Each row is a point on a tangle of strands that fork and nearly touch. The rows are in no order.
Points whose rows are less than 91.5 apart are linked; no others are. Some points are linked to none.
<840>: [  2  38  -9   0  13 -15  10  12  -6 -24   4  24  -1 -11  19 -20 -13  -4
  47  17  11  26 -37 -30]
<531>: [ -9  -1  33 -11  53  -6  10  20 -29  26 -17  10  13 -22  22 -19 -35 -10
 -32  -8  22  10  -3  13]
<983>: [  5   6   9  28 -25   5  34  12   3  25   6   9   2 -15 -14  -8  27  15
 -12   1  -9  30  25  -9]
<706>: [ -6   7 -20   9   5  -1  21  -6  12   5  27   6   5 -19  12 -12   7  25
  57  36  -6  29 -25 -25]
<269>: [-15 -42   7   6  34 -10  -7  31 -28  22  17  20  20 -11   1  27 -19 -14
  13  34  49  25 -42 -24]
<434>: [ -2  -6  -6 -21 -14  -4 -24  19 -42 -16  -3  10  -9 -37  23   7 -33 -18
 -47 -16  39  38 -26  10]
<459>: [  4  -2 -35   4 -13   5  17 -18  35 -44  -4   4 -24 -21 -13  18  27   8
  11   2  24 -10 -54 -19]
<328>: [ 14  -3  39   9 -27   2  24  66  12 -23   0   8   0 -16  26  17  -8  -1
 -50  36  33  45   5  21]
<637>: [-12  -2  14 -18  14 -12  -3  -4 -25  20   1 -20  22  23  11  14 -13 -21
 -45  30   4  -3 -26 -19]
<996>: [  3 -10  27   5  29  -5   9  30 -45  36   0  10  14 -58   7  -1 -29 -11
 -64 -30  56  31   7  13]
<1006>: [ -5 -36 -35  38  23  26   0  -8   6  30  17   5  24  -4 -48  33  34   2
  51   1  31  -7 -13 -12]
<441>: [ -5   5   7 -42 -45 -62  12  19   4 -33 -24   0 -24  18  41 -21 -47 -11
 -14   2 -15  44  12  17]
<303>: [ 13  45  44 -33   5 -41   1  -1  -3  -1  -3 -24  -9  40  38 -51 -39 -17
   7 -11 -48  -4  11  17]
<498>: [-16 -10 -63 -18  14   9 -15 -38  -7 -41  23 -16   7   7 -15  29  15  -4
  44  -6  22 -44 -35 -30]
<986>: [-27   1   4  -8  39  -8 -27 -30   7  -2 -10 -20 -15  33  24 -33 -38   4
  60  -8 -45  -1  17   7]
<1007>: [  4  -6  29  28 -25  -6  54  35   3  24  -6  15  -9 -32   2 -23   3  23
 -21  -7   3  54  54  22]
<806>: [ 28   0  33   7 -19  17  10  55  29 -31  18   4  -5 -38  23  35   1 -18
 -42  65  39  23 -40  -5]
<587>: [ 14  40  -4 -50 -12 -25 -49 -53  33 -38  19 -72 -26  37  21 -28 -13 -17
  52   7 -57 -11  19  13]
<630>: [  3 -14  16  14  15  -8  -1  13 -19  37 -10 -13   9 -45   1  18   7 -22
 -63 -21  54  42   5   3]
<278>: [-15 -16  40  29   7  18  20  12 -17  37   1   3 -13 -14  -3  -1  36  20
 -73  -7  19 -14  11  13]
<966>: [ 13 -27  30  69  -4  23  29  13  33  17  -4 -14  -1 -24 -26  23  45  19
 -30  -4  51  18 -12   0]
<155>: [ 34  10   2  15  -5  27   8 -23  45 -17   6 -13  15  43 -21  15   7   7
   7  21 -52 -29  16   5]
<550>: [ -9  -8  -5   5  31   4  22  -9 -21  30   7  15 -14 -33  -6 -46 -28  18
  17 -48 -32  18  52   3]
<440>: [  9  20  32  -8 -20  11  30  24  19 -21   9  -1  -2  28  19  -4  -4  10
 -11  50 -35  11 -12   1]
<584>: [  3   1 -29   0  27  15  21 -20  14   8  48  -9  15 -22 -10  14  23  -2
  51  38   9  -3 -22 -32]
<133>: [ 24   4 -24  48 -28  34   6  11   3 -25 -19   4  10  -4 -33  25  17  18
 -42 -42  24 -23 -23  14]
<97>: [ -5 -42  52  67  18  19  29  22   4  53   4  -9   3 -23  -1  14  33  15
 -53 -10  52  11  17  17]
<353>: [  2 -33 -22   6  10  41 -25  -1 -31  -4  41  11  29  38 -26  34  -8  13
  40  -1 -13 -53  -7   4]
<121>: [ 23   7  28  41 -75  -1  41  18  -1   1  11  19   7  -7 -35  15  45  29
 -69  18  24  16  50  13]
<841>: [-27 -25 -12   6  26 -12  -2  13 -24  30   8  16  35  14 -12  47  12 -14
  25  34  37  -3 -40 -29]
<903>: [-10  -4   7  -4   2  -4   6   9 -28  13  46  -1  24  -9   5  21   4 -10
 -47  53  15   2 -36 -27]
<561>: [ 24  39   9   3 -16 -15  28  23  17 -17 -35  38  17  16  19 -19   1 -28
   0  -4  -5  19   1 -15]
<184>: [-14  12  -2  -8  32   6  -8 -13   4   8 -19  11 -19   0   8 -38 -33   2
  42 -29 -47   1  33   9]
<422>: [-19 -17 -37  -7  12  30 -29 -20 -23  -6  15  13  14  10 -37  28  23  23
  38  -9   8 -56 -25  -5]
<291>: [-28 -29  20 -16  39 -11 -19  36 -20  29  14  -7   0 -29  40   8  -5  -2
   4  36  52  22 -43   2]
<394>: [-38  12 -37 -29  62 -29 -45 -40  -6 -19  12 -26  -2  26   4   1   6 -14
  82  19   1 -34 -19 -24]
<632>: [-35  11  15 -26  43  -3  -7  21 -19  18  -6  -9   1 -26  44 -27 -13   2
  -6  15  26  21 -39   8]
<432>: [-28 -21  18  11  56  15  26   4   1  28 -33  -1  10 -11  -2 -15  -7   4
  -6 -46  -4 -27  25  24]
<887>: [ -9  32 -18 -22 -18 -28 -44 -51  24 -55  12 -38 -44  16  15 -34 -25   2
  70  -8 -49  -1   2   9]
<729>: [ -4  -8  -6 -38 -45 -57  22  31  -3 -16 -30  24 -13 -21  28 -14 -24  -9
 -42   5  11  63  34  15]
<654>: [ -4  -1  23  11 -11   3  14   6 -27  45  48   3  22  -9   4   5  29  20
 -48  37  -2   1 -14 -28]
<341>: [  4  -6  16  29   2  33   2  46 -10 -17 -33  31   5 -18   9  15  -9 -21
 -34 -20  50  13 -38  11]
<519>: [  3 -28 -26  28  13   8   6   0 -18  27  37   3  41 -16 -18  50  36  -2
  23  23  52 -15 -45 -26]
<398>: [  8  12 -19  -6  39  -6 -20 -36  -3  18   9 -14  27  17 -22  10  17 -15
   6  14 -23 -24  -4 -42]
<65>: [ 22  25 -26   7 -20  11 -12 -23   4 -20  -9  33 -12   8 -20 -28  -7  -2
  38 -20 -54 -16  16 -28]
<31>: [ 23  13  -9  20   1  31  17 -15  26 -20 -22   0  13  20 -15  13  23   2
 -15   1 -22 -12   6  -4]
<548>: [  2  12  15 -17   3 -16 -15 -17   1 -23  -1 -36   2  59  26   6 -36 -34
  22 -13 -12 -16 -31   5]
<802>: [ 18  -7   8  -5  27  39 -28 -38  41   1  14  -7   5  45 -19  18  21   4
  27  38 -59 -59  15  -2]
<579>: [-51 -14 -34 -12  55 -43 -35 -20 -12 -16  -7 -12   9   7   5   5  16 -11
  47  27  34 -22 -34 -30]
<467>: [ 24  19  13 -34 -17   8 -24 -19  30   6 -17  -1 -22  30  -5 -40 -24  10
   6 -23 -74 -12  70  29]
<149>: [  8 -14  -6  43   0  37   3  14   5 -11 -21  11  25  -1 -12  29  21   6
  -7 -20  39  -4 -40  13]
<574>: [ 30  26   7 -40 -33 -30 -51 -46  48 -16   6 -57 -44  39  15 -37 -28 -15
  50 -12 -72 -12  52  34]
<765>: [-13 -16 -29 -17  38  16 -66 -46 -25  25 -17  -3  11   9 -38  16   2  -7
  23 -29 -18 -50  24  -2]
<860>: [-53 -24 -37   4  40 -31 -31 -24 -19   2 -15 -12  -6 -24   3  34  12 -14
  31   2  47   4 -41 -24]
<90>: [-15 -28  -3  15  32 -15   2   0 -16  54   3 -12  14 -38  -3  13  35 -11
 -17   4  55  17  -8  -6]
<560>: [ 20   0  53  40 -67 -12  25  44   0  19  -5  23 -13 -28 -26  17  17  29
 -96  11  48  21  32  12]
<939>: [ 31  34   6 -17 -23   5  56  35  46 -43  20  10  11  15  16  -3  26   5
  -4  44   3   4  -5  -6]
<403>: [ -8 -30 -17  37  33  18 -35 -31 -16  34 -26   9  11   0 -48  24  10   8
   8 -48  -6 -45  33  -5]
<157>: [ -3 -28  30  24  13  10  51  25  -1  28 -31  14  -3 -15  -8  -7 -17  24
 -36 -65 -14  -7  35  28]
<823>: [  6 -25 -33  54  14  13 -18 -29  -4  43   4  18  18  -7 -49  23  29  11
  21 -20  18 -35   2 -16]
<393>: [ 54  11  18 -13 -38  11  44  42  31 -50  24  17   6 -10  12  20  13 -11
 -29  53  27   8 -34  -8]
<14>: [-24  -1 -29 -19  -9   7 -10 -25 -43   8   2  -6  -3 -17   2 -31  -2  11
 -22 -31  -4  10   7  15]
<202>: [  5 -11  28  29 -21   5  51  42  -1  15 -32  20  -4  -8   0 -16 -22  29
 -39 -31   0  24  42  38]
<251>: [ 19  38  -8 -37 -60 -39   7 -14  13 -41  20 -17 -14  40  14 -14 -26   6
  31  25 -52   4 -19  -4]
<186>: [  4  46  -7  -7   3 -18  17  -3  16 -35 -27  26 -17   6  25 -31 -11 -23
  36  -1 -11  31   4  -6]
<233>: [-52 -43 -35   0  41 -22 -24 -15 -17  34  -6 -16  -2 -41   3  24  41  -9
   8  -4  65  12 -18 -16]
<956>: [ 13 -12  31   2 -29  -1  -3  67 -15  10 -12  13  -8 -57  18   7 -13 -18
 -63  13  41  61  27  35]
<124>: [ 32  17  -2 -20 -47  17 -22 -25  19 -12  -5  29 -18  19 -26 -25  -8  11
  19 -19 -71 -17  57   3]
<401>: [ 14  31  23   6 -12   1  31  26   4  -1 -42  39 -10  -8   2 -29  16 -15
 -37 -31  -2 -15  14  -6]
<425>: [ 21  25 -38 -16 -35   9  14 -14  16 -28  25  26 -10   6 -27  -4 -13  12
  44   7 -40  -3  -1 -32]
<183>: [-32 -34  18  26  34  28   1  20 -14  37 -17  -5  24  -6  -2   9  28  15
 -32 -22  22 -32   4  21]
<656>: [ 18  18 -33 -29 -59 -20  24  -4  17 -28  13   8 -13  25 -13  -9   1  16
   9  25 -48  -5  17  -9]
<549>: [ 20 -11 -22   1 -17  39 -11 -16 -20 -13  27   0  21  36 -30  13 -28  19
  24 -16 -34 -28  -9   9]
<657>: [-23 -11  -6 -12  -5  14 -19  -3 -52  -1   0  -7  -6 -18  14   0 -15   1
 -28 -38  25  17 -22  14]
<960>: [  3  -4  63  22 -18   5  31  41   5  22  -7  10 -23 -31   2  -5  19  10
 -93  12  28   1  15  11]
<655>: [-23   4 -20 -21  44 -20  -5 -27  -8  23   9 -38  18  34  13   4   5 -14
  -4  26 -16 -10 -23 -17]
<820>: [ 23 -25 -17  58 -14  27  35   8  34  -3  10  -2  15 -15 -20  40  34   3
   0  -3  53  15 -35  -6]
<289>: [-10  -2 -20 -21  24  23 -52 -41  -5 -28   9 -28 -12  37  -5 -13 -36  -8
  61 -27 -43 -22  24  17]
<651>: [  9  36   8 -41 -69 -76  12   0  10 -22  -2  -9 -13  36  34 -30 -28 -14
   5  31 -28  22  16   3]
<501>: [ 17  21  27 -38 -14 -10 -56 -49  37   3 -11 -30 -33  43   6 -25 -27 -14
  24 -26 -84 -18  73  34]
<772>: [  9  42  32 -34 -33 -43 -10   6   6 -25 -24 -13 -23  33  39 -47 -34 -17
  38 -22 -32 -16   4  23]
<536>: [ -1  11 -21   7 -36  -1  29   0  48 -31 -26   3 -34 -24   8   4  39  13
  -8   5   7  18 -19 -11]
<795>: [ -7   6 -36  -7 -10   3  -3 -30  12 -55   5  -6 -17   2 -10  19 -11  -4
  23  -7  -1 -21 -49 -23]
<103>: [-23 -21 -28 -22  38   6 -43 -34 -10  28   3 -14  -1  23 -16   7  27  -3
  24   9 -30 -51  17 -15]
<683>: [  3 -14  12 -21 -41 -28  -1  38 -23  -8 -18  17  -7 -48  23   2 -31 -10
 -63  -6  47  62  18  17]
<792>: [-27  -5 -15 -12  27   1 -10 -15 -51  34  21   7  -7 -26 -13 -40 -14  28
   1 -52 -27  -2  28   5]
<165>: [ 16   9 -16  17 -34  21  21  -4  41   2 -22   5  -3 -15 -19  -4  28  12
 -11  -5 -19  12  12  -9]
<55>: [ 10  26  28 -28  -2 -11  17  10  -6   6  -2 -18   7  37  29 -34 -13  -6
 -10  13 -34   4   1   4]
<294>: [ 18   8 -18 -17   5  34 -39 -43   9 -34  28 -23   3  37  -6  11 -19  -5
  36 -12 -48 -24   0  17]
<623>: [-35 -15 -30 -32  49 -16 -78 -27 -14  -3   1 -21  -2  41  -7  13 -24 -15
  92  13 -11 -47  13  -1]
<805>: [ 16  11  32  24 -21  28  25  46  -3  -4 -18  49   2 -19   4  -8  12  -1
 -33 -16  28   3  -8  14]

Follow the links from the first point to the second, and from the first to the third. Name the last point that the two ways share.
<651>, <393>, <184> => <683>
<805>, <155>, <294> => <165>
<183>, <657>, <155> => <165>
<939>, <353>, <887> => <683>
<341>, <549>, <560> => <278>

A fork is a point with three links. Follow the links from the first point to the second and name the forks in between, in order.
<467>, <14> => <683>
<459>, <186> => <165>, <278>, <149>
<795>, <149> => <165>, <278>
<550>, <157> => <165>
<983>, <393> => <165>, <683>
<341>, <422> => <149>, <278>, <165>

A fork is a point with three links, a tip a point with one. Leave the first point through the second and follow the links. Name the first fork or tip that comes.
<683>, <956> => <772>
<55>, <440> => <683>
<184>, <986> => <165>
<996>, <630> => <623>
<269>, <841> => <654>
<425>, <65> => <887>
<584>, <706> => <149>
